A landscape with many valleys, sampled at points; each row gives a point and its height.
A ball rolls from a point to the lowest of its 2 nearest points, and stops where none of them is lower. Distance is the straight distance between rows; heights are no part of it.
Kerem: [ -5   1   4  -2   9  29  -7  -2 -16  18  21 -26 -21  -3   8 -19   0 -30
  27  26  21  16 -11  17  30   7   0   1   5  23   9  -5  18 -10  -6  10
  10  -7 -12  10  -3 -12  -4   7 -11  -6 -13 -19   5 -16]  height 517
fot: [-19  -3  -1 -22  11  13  -4 -16 -24  26  15 -17 -49   0  13   6  21  -3
  13  19  18  17 -13   5   8  10   3  -8   3  10 -10 -15  18 -19 -16  30
  16 -16   0  14  -1 -14   3 -12 -16   1 -15  -9   5 -21]  height 543
Figub: [  2   0   1  13 -36   7  -8  -2 -25   1  14  26   4   3 -11  15 -15   1
  31 -21 -24   0 -26 -12  -3  -2  10  23 -23  -2  21   6  -5   5   7 -17
   6   0   0 -24  27   5 -16   4 -12  24   5  -9  17  -2]  height 233
Bira: [ 21   3   0   4  -5 -19   6 -19 -19 -36  -7  -7  16   0 -16  26 -16 -20
  -4  -2 -22   1 -24   6 -12   9 -11 -24 -16  -5  -8   2   2   1   2 -12
  -6  24  -6 -10  -2  -2   6  12  -3  -6  12  -3 -11 -19]  height 521
timi: [  9 -18 -14  -2  28  13 -11  15  12 -20 -27  13 -13   1  16 -27  10  12
  20  15  17 -24  30   4  24  15  13  17  -4 -11  -5  10   4  34  28  -5
  -9  -2 -20  21  -3   4   2  11  -4   4 -17  -7   8  21]  height 409
sis: [  5 -11   4  15 -14  -5  25  -3  13   6   6   8  16  -9 -19  -4  -3 -33
 -21  11  -2   6  -1   2   1   9   7 -30 -11   2  45  -7  13  10 -32 -13
   6   0   4 -18   3   1 -19   8  14  -7  23 -29  11 -26]  height 626
zavu: [ 14  -9  19  -8  16  -6  15 -20  33   1   2  15   6 -13 -22  -7  -2 -21
 -15  15  -6  20  -8   0  -7  20   5 -40  -4   9  19  -4  16   7 -16 -19
  18   1  -1  -4   6  22  15  31  -8  -5  27 -26  -1 -19]  height 658
Sak: [ 29  15 -13   0   6 -17  -6   9  17 -23 -10  16  19   4  -6   3 -18   9
 -17 -26  -6 -13  11  18  -4 -25  -1 -11   8  15 -24   2 -18 -19  11 -17
 -11 -16  -5  15  -2  -9   1   0  20  -2  -3  27 -18   3]  height 467
rit: [-31  -3  21  -5   4  -7   2  13  -2   1  -3 -17  -5 -13  -4  18  16  -5
  -5  40 -13  22 -18  11 -13   0  18  16  31   3   2   9  15 -17   2  18
  -1  26   4 -12 -13  11 -11  -9  11  -2   1 -11  15  -7]  height 302
Keta: [-18  -9 -20  -2  29  27 -12   3  -8  -7 -20  -2 -23  -4  -3  -2  18  31
  21   5  35 -10  26  -2  38  26   8  -6 -17 -17  12  -8  22  25   6   8
   5 -23  -5  31  -8   1   0  24 -27   3 -14  -6  16  12]  height 451
laka: [  1  -7 -14  -6  19  -9  -8  15  32 -33  -6  12  42   2   8 -12 -18  -8
  -4   2   5   1   2  23 -13 -10 -10  -8   6   6 -15 -12 -15  -1   2  10
  -6  -3 -28   5   4 -25 -10 -20  29  -3  -4  14 -11 -11]  height 507
mika: [ -2  -1   9  -5  22  -2   1  -9  26  17   9  25   6 -27  26  -4  -4  31
   4   6 -17 -16 -10 -23 -27  18 -19  -4   2  12  19  20  -7 -16 -11 -15
  23  -3   7  -1  -3   7  23   9 -11  14   9   1  -6  20]  height 132
gipa: [ 21  14  -5 -11  -3 -23 -31  -9  19 -12 -13 -27 -13  13 -22  -6  -9   9
 -20 -21  -7 -14  25  -7 -20 -19   1  -8  29  -5 -57   8 -19  13 -10   6
  -1  18   6  38  19 -32  17   1  28 -10 -12  32 -10 -14]  height 662
Zaka: [ -6   1  13  10 -33  14  19  47  -2   9  10 -21  -2  -2 -26   3  13   1
  -3   6  14   8 -13   2  14 -34   5   2  -3  -7  17 -11  -1 -25 -38 -35
  -2   5  26  19   7 -25 -20  -7   7 -12  17 -30  18 -18]  height 404
bima: [ 15  -7 -14  16 -34   8  12  29 -18   7   5   2  30  26 -30 -10 -11  -9
  12 -17  11   1  -9   3   7 -30  15   8  -8  10   4   3 -12  10  24 -31
  -4  -3   8  11  16 -20  -7  -7  21 -19  23   4   9  16]  height 284
zono: [ 13   5   4 -12   0  -3  -7 -18   1  41  29  35 -18  -7  20  12 -16  17
  19 -20 -11  -3  -7 -12  11  13   1  16 -19  22  23  20  -7 -23 -12 -26
  16 -37 -17  12  16   5 -13   8 -32  11 -10  -1 -14  -8]  height 205
kesen: [ 15  -7  20 -11   3  -5 -33  -5   4  18  -1  36  14 -35  -6   0   0  10
  11   3 -17  11 -13   7  -4  16  12  -4  12  38  14  17   7  -8  17 -23
  23 -12 -15 -13  17   9  -6   0 -20   7  10 -12   8  -8]  height 202
Tepi: [  3  10 -21   3   1  17   9   3  -2  13   6  15 -37  17   3  -7  12  22
 -15  -7  13   4   5 -28 -12  27  -5  17   8  11 -27  13 -16 -12  16  -1
  26 -28   6  14  14   1  -2 -10 -25  26  -9 -11  -9  24]  height 595
puf: [-16  -2   0  -3  -7   5   3  15 -16   1   2  -7 -16  -3 -23   6  19  25
  26 -19  15  -2  16   0  20 -18  10  13   4 -34  12 -27  20  22 -11  18
 -13   5  19  19 -15  17  -3   9 -10  -1 -15  19  22 -11]  height 214
Lodu: [-16  11 -19  15 -14   4  20  15   1 -25  14  -9   9  33   5   0  -6   5
  -6   7  -8   6   6  11 -18 -14  -5   2  -2  -1  -5  -6 -20  19  14  18
 -21 -10  14 -17   1   5   7 -22   0  -3   4   1  14  13]  height 733
lesof: [ 20  -3  -1   6 -28   4  17  34   7   6 -11  10  29  -9 -18  -8  -2   3
 -24  -4  -1   3  -8  -1  10 -27  10  15   2   2  21  -6 -11  -4  14 -45
 -10   1  -4  -2   2  -8 -19 -17  32  -4  14   0   8  27]  height 203
suzet: [  7 -14  38  -3   8  -9  -3 -12  19  18 -22  -5   7 -37   7   4  -3   1
 -22  17 -18   7 -15 -11 -13   2 -26  -4  12  20  25  18  -6 -33  -7 -27
   5  24  -9   2 -22  -3   5  13  21  -8  16 -19 -15  -1]  height 264
Nedo: [  1  -8 -18   4  -1  15  24  25  10  18  20   4  -6   7   7 -23  -6   6
   9  -3  24 -20  13  -9  -6  -8  -9  27  22  12 -11  -9 -21 -14  -2  12
  -6  -6  12  10   2   1  12 -19  -6   6   6   6  -3   9]  height 646
pupi: [  4  -4  25   9  -1   0  16  19   6  13   5 -24  -3  -7 -19   8  16 -22
   4   6  11  -3 -11   7  27 -15   6  15  17  -6  17 -16  16 -10 -15 -20
  -4  28   1  20 -10 -12 -14   5   8   1  15  -8   4 -11]  height 449
Melut: [-14   8  -9  31 -27  -1  19   6  -8   1 -12  -8  25  -4 -11  13  16 -47
  -5   9  -2  12 -15   8  -5  -1   7 -28  -7 -12  23  13   3   1 -18  -5
  -9  28  -6 -40   3   4 -25  -2  24 -12  11 -22   0 -16]  height 592
sos: [-22  -4 -16  10  36  35  -1  14 -25   7  -1 -13 -24 -15  -6 -17   9  27
  23  21  23   3   8   1  25  18  10   6 -18   7  16  -2  10  11  11  -1
   3  -9   9  11 -15  21   6   4 -31   7   8 -14  25  14]  height 487
zeg: [ 19  -3 -17  12  -7  10  29 -23  20  -4   8  11  -2   8 -21   8 -41  10
 -13 -11 -14  14  -3 -32   8   4 -20 -17 -16   7   7 -12   1  -5   3 -15
  10   5   8  27 -11   4  -7  20 -16   9  10 -21 -16   4]  height 393
Baged: [ 11   0   7 -14   1 -10 -16 -22  14  35  13   6 -16 -25   6 -12   2   5
  11  -9  -7  -3  -7  -8   8  17  18  -4  14  29   6  18   3 -17  -5  -7
   8 -28 -28   0  13   6  -5   0 -25   3   0  -2 -14 -20]  height 154
vuluv: [-20   9 -14  11  -8  -3  24  11 -22 -30  10  -4  -2  31 -20  21 -12  -4
 -20  12 -31   9  -7   1 -19 -29 -16 -18  -8 -29  -5  -3  -7  29   1  17
  -7   1  34 -19  -1   8  12  -3   1  -9  20 -10  24  11]  height 760
Fozer: [  3  -7  26 -18  21 -10 -10 -11  12  43  -3 -19   1 -43   3   2   2  -5
  -6   4  -9  11 -26  12   1  12   1 -10  11  34   8  18  23 -28 -14  -8
   9   7 -12  -3 -17  -1   9  25   7  -6  33 -26  -4 -18]  height 218
dopop: [  9 -10 -11 -17  14  19 -12 -10  -4  -1 -18 -19 -23  -4 -31   4  11 -20
 -14  -7  31  19  12  19  41  35  -2 -13  18 -24 -18  -7  12  26  25  -1
  16  10   3  30 -21 -23 -10  24  -6   4 -14 -18  11  -2]  height 479
Gib: [-13  -2   3  12   3 -13   7 -13 -22   4   3 -11   5  12  39  11   8  -7
   8   8  13 -10  -5  -7  -7   5 -10   4   6   4  18   5  13   5   5  24
 -23  12   9 -31  -6   5   5   0 -11  15   2  16 -18  19]  height 240
vug: [ -4   8 -18 -12  12  15 -12 -20  17  -1   5   1   6 -11  41 -14 -31   0
  -4  19 -11  -9 -16   6   1  28 -13 -28 -13  35 -18  15   7 -16  -1  -2
  12  -1 -10  -9 -16  -7  12   8 -13  -1   6 -15  -7  -2]  height 249
zufoz: [ 11  16  -8   6  -8 -15 -22 -16  27   5  -9 -18 -11  25   0 -10   6   9
  -3 -37   8 -20  35   9  -3  -5   7 -23  19 -28 -43  -1 -24  11 -11   1
  12   3 -11  27  17 -32   9   2  10  -7 -25  22   4  -5]  height 628
Gizev: [-11   2  14   8   9   8  -6  -5  23  58  10  28  10 -27  10 -18   7  24
   5  -8  -1  -7  -3 -32  -7   5   0  29  -4  15  25  15 -15 -18   7 -17
  16 -13   9 -12  16   3  10  -4 -19  17   4  -3   0  39]  height 75
Pivu: [ 10  -6 -12  -6  -7 -25   9 -27  16  25  -3 -13   1   9 -13  -2  -6  12
  -7 -24  -6   6  36 -46  -6  -8   1  -5  26   3 -11  10  -4   3 -27   9
 -15  25   7  21  -2  28  -1   5 -18  19   3  16 -34 -16]  height 644
kam: [ 25  17 -22   2   1 -21 -13 -17  12 -36 -22  -6  12   9   0  -4  -5   2
 -16   2  -6 -10  31 -14 -14   5 -13  -2 -13 -25 -32 -16   0  30   0  -9
  -9  13   5   4   8   9  15   9  -1  14 -13  26 -25 -10]  height 584
Tete: [ -1   3  15 -12  13  -1 -21  21  -3  -1 -24  -7  22 -44  24 -22  30 -16
  -6  22   2 -11  -1   9  -8   1   2  26 -17   0  20  -5  -1   8  13   9
 -16  17 -15 -34   1   0 -18 -20  27  -3  -3  -9 -13  11]  height 348
viza: [-13 -11   5 -37  28   0  -8 -18  -9   0 -17 -19 -29   8  -4   2  18  -2
 -22   5  21   2   4  10  27  22  -2  -9  14 -27 -24 -12  17  22  21  30
  -1  13  16  24 -22  -4  11   8   5  -4 -23  -6   8   9]  height 438
Rifeg: [-24  -1   9  -5  -5 -26 -11  -4 -21 -11 -11  11  12 -10  25  -2  30 -11
  24   2   3 -18   7  -1  -1   2   7   0  -3 -23  10  -8  21  28   0  34
 -33   2   6 -27  -1  16   1   6   3   0 -18  23  -4   5]  height 200
nele: [ -1   2  15 -13  32 -25  -1  16  17 -41 -13  20  31 -18 -12   3  13   5
 -34  34  -9   9   2   6 -18  -5  -7   4  -5 -36  -2 -18  -3  10 -13   2
  -3  -5   9  -1   7  13   1   5  40  10   2  12   1  -2]  height 260
mirup: [-13  10   7 -10  -6  -5  -9  10  -8 -25   5  19 -24  23  29  25   6   5
  -3  -1  -9   7 -18  28 -19  -5   8 -10   8   5 -23   3  -1  -4   8  28
   8 -25   8 -16  13 -20   2 -18   1  -6 -18  11   0 -13]  height 579
fitin: [ -7  -5  18 -15  20 -17   3 -35  13 -23  -2  31  10 -15  -8   2  25   5
  -9  21 -22  16 -14  -7 -14  26   2 -20 -10  -9   5   3  13   6   1 -16
  26  -8  13 -20  16  26  21  23  -7  -3   4   0   4 -11]  height 684
domoz: [ 20  -2 -19   1  -3  -6  -2 -33  -4  10   5  15   7   9   0   6 -21  17
  -5 -21 -14  -9  12 -34  21   7 -11 -11 -20  14  18  23  -6  -4   2 -22
  -9  13  -9   8   1   9  -4  17 -17   4  -9  -3 -36   2]  height 316
bibes: [ 21   9 -22  17 -26  -9  -5  -7  -1  -5  -6   5  12  14 -22   3 -37  18
  -9 -39 -13 -13   5 -11  -5 -24  -2  13  -7  19 -18  10 -24  -8  26 -25
 -14   0  -5   5   0   5  -5   2   9   4  -3  32  -8   5]  height 418
Balop: [ 16   0  -8   5  -3 -10  -9 -10  -9  20  20  23   2  -3  15   4 -32   6
  18 -16  -9 -17 -10 -15  26  -2  -7   1 -34  12  46  15   4 -18 -14 -23
  -2   3 -13  11   0 -10 -21  15 -28  11  -1 -13 -10  -6]  height 256
sigu: [  8   3  16  -6  -5 -29   9 -16 -21 -13  -7  21  -4  -3 -14  37  15  11
 -21 -16  -7  16   9 -17 -51   0   0   8  23  10 -18  26  -2 -10   5   4
   7  -7  16 -18  18  22  19   8 -16   8   8  19  -9  -5]  height 720
buzop: [ -4  -4 -25   6  -5  17  10  -8   6  34  17  15 -17  21  13 -17  -5   3
  -6 -12  25  -5  16 -17  -8  11  -4  18   6  17  -4   5 -19 -33   6  21
  13 -36   8  -4  -1   6   4 -14 -27  14   0   5 -25  16]  height 622
dova: [ 13   5 -25  15 -32  17  10   8 -29  -5  -5   5  23  24  -8 -10 -30   4
  15 -22  -5  -7   0  -4   2 -16   0  29 -21  13 -23   9 -26   1  40 -25
 -16  -1  -4  -8   9 -10   6  -1   5   0   9  28   0  29]  height 361
Nusub: [ -1   0  -1 -10 -11   7 -16  14 -16  -2 -24 -24   7  37 -20   2 -30  -8
  31 -32   5  14  11  13 -24 -32   4   3  19  11 -32  -9   2  13   7  -1
 -12  20 -24   7  17 -22   0 -10  19 -14   7  39  14 -19]  height 654
Ragov: [  9  15   7 -19 -24   0  -9 -15 -17 -24   5  -3 -29  25  10  26   1 -13
   3 -31  -2   0 -16  15   4 -13  -3 -15 -10 -13 -22  -4   3   1   5  11
  10 -23 -10   2  15 -26   0   5   3  -4 -25   6  -5 -17]  height 553
rir: [-11   7 -13 -14  22  18  -3  -6  12  28   7   8 -39   2  -5  -6  -8  34
  -8   3  -7   1 -10 -12  -3  18  -2  -8 -19   7  -9 -10   2 -11   3 -15
  37 -36   3  33  -2   1   1   7 -19  20  -1 -25  10  13]  height 559
dob: [-18 -18   3  -5  13  13  15  15  -5  -9   5 -31  -9  17  -7  14   0 -18
   2  31 -11  32   1   7   3  -1  -4   9  21  -5 -12 -14   9  21  12  21
   3  22  17  18 -10   8   2 -10  -4  -4   1 -12  13 -12]  height 354
bemen: [ 22 -11  13 -14  10  -2   6  -6 -16  26  15 -13 -15  -9 -13  -2  14 -10
  16  13  22   7 -14   4  44  -3   6  10  23  12   5  -6  19 -15   0 -16
   6  15   0  33  16 -13   5   4 -23  -3  -3 -27  -8 -15]  height 485
Losad: [ -6   0  29 -10  11 -23  11 -14   2  -5   9  27  -1  -9  14  15  25   5
 -10   5  -3   8  -7  -4 -39  21   8  -4  15  -4  -3  15   6 -10   3  15
   9 -27  26 -28   9  25  15  -5 -19   2   6  15   3   1]  height 703
der: [-13   4   7   3  16  -9 -11  15  16 -16  -3  22  14  -9 -16  -8  16  17
 -30  21 -19  -4   5  -2   4 -13   2   0 -10 -37  22  -5  11  26   0   7
 -16 -11  12  -5  -4  22  -3   4  17   2  -6 -12  32  19]  height 208
sutok: [  7  -1  22  -8  26 -19 -15  -1  30 -27  -2  30  36 -43  21 -16  12   8
  -6  42  -2  -9   0   2 -10  30 -11  18  -5 -22   5  -2  -1   5 -20  -7
   1 -16 -14 -12  19  12   6   0  18  21   4   5  -1  -6]  height 296
kot: [-20  -4 -11  19  -3  30  34  40   0   4  13 -24  -2  13  13 -14  -2 -10
  19  23  20 -11   6  -2   5 -20  -8  18   9   0  -8  -4 -23 -16 -13   3
  -8  21  12   6 -15  -9  10 -23  12  -8   7  -5   7  21]  height 671
sile: [ -7 -13 -11  -6  -4  -4  16   0 -20 -33  -5 -11 -16  35 -15  25 -11   1
 -25 -23 -21  11  -9  -8 -37  -9   1  -9   0 -36 -31   3   4  22  16  22
   3 -11  42 -14  -8  21  16   1  -1   3  12   1  13  12]  height 765
Kizer: [  5  -5  -8  -5  -7   3   0  -4   5  24  -1  -3  -8   5   0  -8   3 -26
  30 -20  29   3  33  -5  22   2   0  23   8  20   6   1 -17  -4  -9  10
 -20   5 -25   2  -1  16   1  -7 -19   1 -16  17 -19 -25]  height 583
Mozed: [-10  -1  10   7  -8 -13  -9   8  -6 -15  -9   2  -3   3   0   9  23   8
  11   4 -10 -13  15  -5  11 -20   4  -4  -8 -41  25 -11  12  32 -12  17
 -18  -4   5  -6  -9  19   5   0   8 -10  -2   3  24  15]  height 155
kufak: [  9  11  12   4 -10 -17 -19   5 -20 -20 -18 -10   8  12   0  -5  -5 -10
  20 -23 -10 -30   5  22  -9 -30  13   7   5  -4 -31  -2   1  16  11  14
 -19  14  -7 -12   9 -13   1  -3  19 -25 -10  28  -1 -13]  height 627
daton: [-19   5  -4  -7  26  13  -2   3  22  -9  15 -14  -5  -4  25 -27 -14  -1
 -32  35  -1  -5 -16  24 -17  13 -13 -21   7  16  -5  -3   4 -11   0  13
   4 -24   9 -19 -18   7   9  -9   9  -1  19  -7   9   9]  height 308
lafim: [-21 -13  18 -17  29  -7  -6   7   6   1  -5 -23  -9  11   1  20   6 -17
 -22   7  12  12  10  18   0  -1  -7  -4  23 -28 -21 -13  26  10   4  51
  -6  11  26  23 -25  -3   4 -12  17  -7 -10   7   5  -6]  height 403
Piv: [-12   3  -9  -1 -28   7  -1  27 -26  -5  -5 -11  17  31 -12   0 -24 -16
  36 -24  14  27  17  15  16 -33  13  -1  16  23  -4 -11  -1   7 -12  -3
 -13  19  -7  21  16 -29 -18  -9  -2 -11  18  20  31 -36]  height 685
dol: [  3  14   0  15 -30  23  21  18  14   3  25  14   0  -5  24   1 -26   2
 -15   4   7   4 -15  27  -4  -1 -14  -8  -4   8   2  10 -31 -28 -16  -9
   4 -32  13  -5  -2 -11   3 -13  16 -18   4 -12  -9  15]  height 207
dasa: [-15   5 -10  17 -19  29   5  12  16  20  26  -8   8  -2  20 -14 -24 -15
  -7  14   7   6  -4  28   8  -2  -4 -22 -11  13  17   4 -14 -21 -23   9
  -5 -20  -8  -1 -16 -26 -19 -22   9 -19   5 -20   9  -6]  height 273
pogi: [ -1  13 -14  15 -22  -6 -17 -16   2  19  -8 -22 -22  20 -26   0  17   7
  -6 -42  40  -9  48  -3   8   3  -1   6  11 -16 -18  -8 -34   9 -12  20
   4   1 -12  24   1 -17   0  -1 -13  -2 -32  25  -5   1]  height 588
Femam: [ -6   3  -9   8  14   2   0  14  33 -34   9  -5  39   6  38  -8 -19 -16
  -6  17   2  -9   2  22 -25   9 -19 -18  -5  16 -18  -4 -20  -4 -16  21
 -15   8 -14 -33   1 -14   7 -29  26  -4  -1  12 -18  -1]  height 536
Papus: [ -4 -11 -11 -12  33  23 -12  -5   0  32   6 -11 -41  -4 -13 -19  16   7
  22  13   0   6 -13   3  19  18  10   2 -14   5   6  -8  20   2  22 -23
  38 -14  -7  19  -6  19  12   9 -21   6   8 -27  11   8]  height 524
razaz: [ 16   3   1   2 -30  -3   4   8 -24   2  20   2 -14   4 -18   9   4   3
  29 -23 -13  -8 -19   1  11 -27  22  20  -8 -13   8   0  21   2 -13 -21
  12 -10  -1  20  28  -2 -13  -4   6  10  -9   3  14   3]  height 292
nokir: [ -1  -2   5   9 -10  -3 -15 -18 -13   0  -5  20  24 -23 -10  -6  14   5
   6 -12 -16  -1 -17  -2   6   8   8  -1 -15   7  29   6  17   1  24  -6
   0  -9  -9 -33   6  18 -11  -5 -14   3  -5   0  12   8]  height 174
tad: [ -5  -3  15  21  -7  -2  21 -28  -1  47  -2   7   6  -7   1  -6  10  19
  -2  -9  -6  -5  -6 -35   1 -13  -9  13  -9   5  38  12 -10 -22  -9 -17
  -7  18   6 -17  -9   8   9   1  -4   0  11  -1 -19  34]  height 138
rez: [ 13   5  19  17 -14   5  24  15   6  -8   8  12  19  -4  -2  10   4   7
 -15   2 -11   2 -19  11  -6 -13   1   4  -9   0   7   3  -9 -19   2 -20
   1  -2   4 -10  -3  -9   1  -4  22 -11   0 -19   1  18]  height 130
diziz: [  3   3   9   2 -13  -8  -3  21 -10 -21  -1  -6 -12  16  30  -2   7   9
  29  -5  -8 -23  -2  19  -5 -14  11  19  22   3 -19   5   7   9   4  28
  -4   3   7   1   4 -18  14  -1  -2  -4 -13  13  10  -6]  height 603
nek: [-15  -1 -11   7  -9  16 -17  16  12  -7  17   5  18   2  42 -20  -7 -26
  -3   3  10 -18   4  26  -7   6  -5  -4 -12   7   8   8 -30 -11 -11  23
 -19  -1 -10 -39 -10  -2 -13 -36  20  -9  -3  -2  -3   4]  height 562
nis: [ -2   8   2  10 -19  20   8  25 -22   5  26  -8 -15   4   2   2   3  -1
   8   3   0 -11 -31   0  27 -26   4  16 -30 -14  27 -14   5 -16 -22 -32
   8  -2  14  17  13 -26 -20   7   2  -9  -9 -28  18  11]  height 352
kibam: [  2   4  -7   1   1  -2 -11  -4   0  15 -26 -17 -24   3 -12  -4  21  -3
   7 -28  33  -3  60 -15  12  -2   5  15  26  -2 -13  -2  -7  14   9  24
  -5   0 -30  11   7   9  -7  -3  -2   7 -34  18 -12 -11]  height 557
duz: [ 12  -1   4 -15 -19 -12  -1 -16 -19 -32 -16  19  -9  -3 -30  40  -5   1
 -13 -29 -17  19  -2 -10 -33   7   6 -13  13 -25 -23  12   4   3   6  11
  19  -9  20 -19  11  19   2  16  -1  -2   1  14  -1  -8]  height 738
vezu: [  3  19 -13  -8 -27  11  -7 -16  -6 -22   9  12 -21  24  -9  16 -22   4
  -8  -8 -11  20  -9  -3  11  13   0 -24  -7  -9 -11 -13  -5   9  -1  -4
  14 -28  -5  20   8 -20 -27   9  -3   8 -23 -18   5  -9]  height 514
Lal: [  0   2 -11  -9   6  11 -10   4   5   9 -17 -16 -10  -7 -31  -4   8 -10
   7 -14  31  21  30   1  16  12  11  -5  21   5 -24  -5   2   6  20   8
   9  11  -7  39  -5  -6 -17   4 -16  15 -13  -6  10 -16]  height 522
Nipor: [ 21   4   2   4  -6 -30   5 -16   2   3 -12 -10   9  11  -4   2  -2  -6
  11 -15 -28 -20  26 -28 -22  -5   1   1   2  -5 -28   4  -3  17 -16  -4
 -17  20   0  -7  15  31  19   2   5  12  -6  34 -28  -7]  height 614
komi: [ -7 -10 -12  -2  16  -3  -9  -5  30  -2   6  13   4 -16  40 -25 -24  19
   7  23 -18 -14   1 -19   7  19  -2  -2   6  20   4  10   5  -6   1   5
   2  12 -10   8 -15   1   3   9 -20  16   6  -3   5   7]  height 192
ret: [-28 -14  30 -11  26 -10 -23  -5  -7  36 -16 -19  12 -44   1   4  24  11
 -16  27 -17  17 -29   8 -10   6  12  -2  18  17  25   6  31 -21  -5   4
   4  11  -6 -20 -31   3 -13  -7   4 -17  19 -10   6   3]  height 261
zud: [ -6  -2   2  20 -11  16   2   9   2  15  16   0  11   4  20 -20   7 -33
  17 -11  13 -13  11   8   4   5   7  28 -13  15  23   0 -18 -11   0  11
 -15  11 -27 -26 -10   8 -17 -30   5  -7 -13  10  -8  -8]  height 586
Bosa: [ -4   0  10 -14  26 -15 -26   2   2 -15 -18   7  29 -46  12 -18  25  -7
  -8  46  -3   0   1 -10 -24  26   3  16 -20  -1   5 -14  13  10   0   5
   2   7  -9 -39   0  25   0 -19  18   9   8  12   1   1]  height 323
lunef: [ 11 -12  25  -2  39  -9   1 -31  -3   6  -9   3  24 -19  -4   8  12  -6
 -28  23 -15  15 -21  -5  -5   2 -24 -13 -12  -2  19   2   8  -8  13 -25
   7  21 -13 -12 -13  -4   7   8  11 -16  15 -20 -20   9]  height 304
bel: [-14 -11   3  -2  16  -8   8  -5   4   7  18 -24   4   5  45  -3   1   7
 -38  28   9  -4 -22   3 -12  19 -14 -14   7   9  10   0  18 -11  -1  28
 -11   3  23 -20 -32  -7  14   0  -3   0  18  -9  -3  16]  height 287
rasep: [ 22  15  -4  -4 -26   8  27 -14  18 -13   5  12  -4  20 -12  32 -39   0
 -18 -23  -6  15 -19   5  -4  -2 -12 -31   2   3  -9  -1  -9  -8 -13 -12
  12 -14  -5  19  -2 -13   2  19  -3  13   7  -4 -17 -12]  height 460
kufof: [  4  -7   4   2  21   4  -6   7  -3  11 -19   3   0 -29  19 -20  38   9
  15  16  17 -19   7   4  23   3  12  31  -7  -7  26  -5   1  24  19  -1
 -11   9 -25 -16  -1  12   4  -2   4  -3  -3   0  -3  33]  height 374
lisi: [  6   2   0  17  -8  -5  13  -7 -18 -23   0 -14  17  24 -17  24  -6 -43
  -7 -10 -14  -6 -16  11  -1  -3  -4 -34 -24 -21  11  -8   0   7 -14  -2
 -14  18 -13 -42   0  11   2  10  25 -20  10  -7  -5 -11]  height 558
bab: [-10   3  -4  12 -10   5  -2  23 -22 -12  -6  -3 -30   4 -22   1   2  38
  21 -19  23 -22   9   2  18 -17  21  26   0 -18 -22 -20   1   2  -3  11
  -6  -1  17  45  -9   3 -17  15 -11   4 -12  22  25   3]  height 274
gilo: [-19   3 -29  22 -21  34  28  31 -13  -7   4 -12  -5  35   6  -3 -23   1
  39  13   6  14  16   5   9 -17 -12   8 -17   7   4  -7 -22   9  10  11
  -9  11   3   4  -2 -15   9 -25  -5 -15  -1   1   3   5]  height 701
vanos: [ 24   2  10 -13  19 -34   0 -22  -8 -59 -20  -5  18   4  -4  15   1 -13
  -9   9 -22   1  -2 -11 -11   6 -11  -5  -5 -23 -33  -2  12  14   6 -11
  -4  19   7  -9   7   2  20  22   7  -2  -1  19 -26 -15]  height 554

Call two points neighbours if one is among the 2 nearest of the other. Go from one point of each pair to the other, from neighbour to neighbour, staying as low as possible. Name the highest point that can't be avoided.
nokir and Bira => Pivu
Mozed and Gizev => daton
nokir and Baged => kesen

For each start below, name the point where the ball stops.
Tepi => Mozed
Losad => Bira
fot => nokir
vuluv => Mozed
Kerem => nokir
Lal => Fozer
nek => rez
kufof => Mozed
